A landscape with many valleys, sampled at points; each row gives a point and its height.
A ball rolls from a point to the lowest of its 4 nearest points, and stops where none of them is lower. Distance is the straight distance between rows; heights are no part of it.
maz h=5.66: [ 12 -32 -19 -33 -15  19 -83  -3]
Zoli h=5.09: [ 8 19 30  2 10 18 34 19]
diran h=4.19: [-15 -15 -17   4 -12 -22 -26 -11]
zafiv h=6.92: [-7 12 41 23  8  8 34 28]
los h=6.71: [-21  10  38  29   7  -1  30  20]
zozes h=5.75: [  2 -24 -28 -27 -16   6 -49  -8]
saf h=4.25: [ 16 -11 -31 -30  -4   5 -28 -15]
rogad h=5.83: [-11  19  36   9   8  31  35  25]
butis h=7.38: [11 21 57 15 10  7 29 35]
Gule h=7.59: [10 11  6  8  3 -8 15 -2]
ges h=5.51: [30 23 23 -2 13 16 33 10]
fina h=6.16: [ -3  21  44 -12  12  53  40  37]
lalod h=7.07: [29 23 29  9 10 -1 27 11]
Sogiz h=7.52: [ 3 18 68 14  8 15 26 51]
Nek h=1.97: [ 18   6 -21 -21   4  14   1 -16]
Bafi h=5.80: [-28 -23 -37 -24  -9  22 -25  -9]
kizar h=5.63: [16 19 21  5  9  6 30  8]
nipeb h=6.32: [ 31  13  -3  -2   6 -13  11  -8]
gek h=4.00: [-2 21  5 -4  9 35 36  6]
Pata h=3.14: [  6  -6 -22 -14  -2 -10 -13 -15]
nenus h=6.01: [ -9   8  25  30   5 -16  24  11]
Regin h=5.05: [-27   5  -5   5   4  20  24  -1]
Lazas h=0.67: [-37 -16 -21   3  -3   2  -6  -7]
ravaf h=4.81: [ -7 -25 -28 -21 -14  -2 -51  -9]
lev h=6.18: [ 7 12 25 20  6 -4 26 11]
Poro h=3.80: [ -4  -2 -28 -15   0   9  -7 -11]
tasim h=6.52: [ 22  18  26  19  10 -14  25  10]
giri h=6.62: [-15  11  22  12   7  17  31  14]
Rozel h=5.24: [-10   3   8  23   0 -25   9  -1]
bele h=4.99: [-25 -30 -26  -4 -13  -9 -37  -5]
funi h=3.79: [34 20  2 -9 11  1 17 -8]
zus h=5.65: [-24   8  12  14   6   9  29   5]
ludo h=4.75: [ 9 21 28 -5 12 37 37 16]
rup h=7.17: [-2  7 -7  2 -1  0 13 -6]
beg h=3.67: [ 18  -4 -11  -2  -4 -33 -24 -19]
pamif h=2.85: [  4 -20 -21  -7 -13 -26 -52 -10]
nop h=3.07: [  8 -39 -16 -27 -18   6 -81  -6]
Toz h=1.25: [ -4 -25 -16   0 -12 -30 -44 -14]
paza h=7.88: [ 18  10  13  16   6 -25  12  -3]
kuri h=3.11: [  4 -25 -13   1 -12 -38 -56 -12]
dizu h=3.24: [11 16  2 -6  9 15 27 -3]
Debon h=3.72: [  6 -25 -26 -19 -13 -12 -50 -11]
Lidif h=2.08: [-17 -24 -33 -21  -9   8 -39 -11]
reg h=7.34: [ 38  23  30  16  12 -25  21   3]
Nosip h=2.60: [ 36  12 -17 -25   8  15  12 -15]
novu h=3.46: [-28 -21 -12  22 -12 -32 -18  -8]
pofol h=3.10: [-24 -15 -27  -4  -5  -4 -15 -10]
vep h=4.13: [-11  11   0   2   5  23  28   2]
refef h=5.89: [-10   2  12  22   1 -13  17  -3]
Lutir h=4.51: [  0  -3  -6  11  -4 -35  -6 -10]
sefub h=4.69: [-14 -29 -29 -10 -15  -4 -52  -9]
Vaf h=3.01: [ 26  20  -5 -17   6  19  21  -4]
Filuz h=7.55: [20 22 48 18  9  0 27 27]
rap h=2.47: [ 10   1 -21 -18   0   2   2 -14]
rer h=5.04: [-12  -4 -25 -14  -4  19   2  -6]
Tukol h=6.26: [-27   2   2  19   4  -6  19   0]
vitol h=6.50: [-15   4  -3  12   3   0  15  -5]
tumir h=2.44: [ 20  -4 -21 -15  -2 -11 -16 -14]
bef h=3.74: [-24 -28 -19  12 -16 -34 -37  -8]
bop h=3.22: [-29 -12 -11  16  -5 -17  -2  -8]
Vus h=3.66: [-23 -13 -28  -9  -5  12  -8 -10]

For each start below, name the point where the ball stops.
Debon -> Toz
giri -> Nek
novu -> Lazas
funi -> Nek
Lutir -> Lazas
Gule -> Lazas
butis -> Nek

Call two points neighbours if one is among the 4 nearest of the other. Go from one point of each pair to the other, from neighbour to neighbour, staying as low as possible. Name the highest point that can't be avoided.
Lazas / Toz -> bef
Lidif / Lazas -> sefub
nop / Toz -> Debon
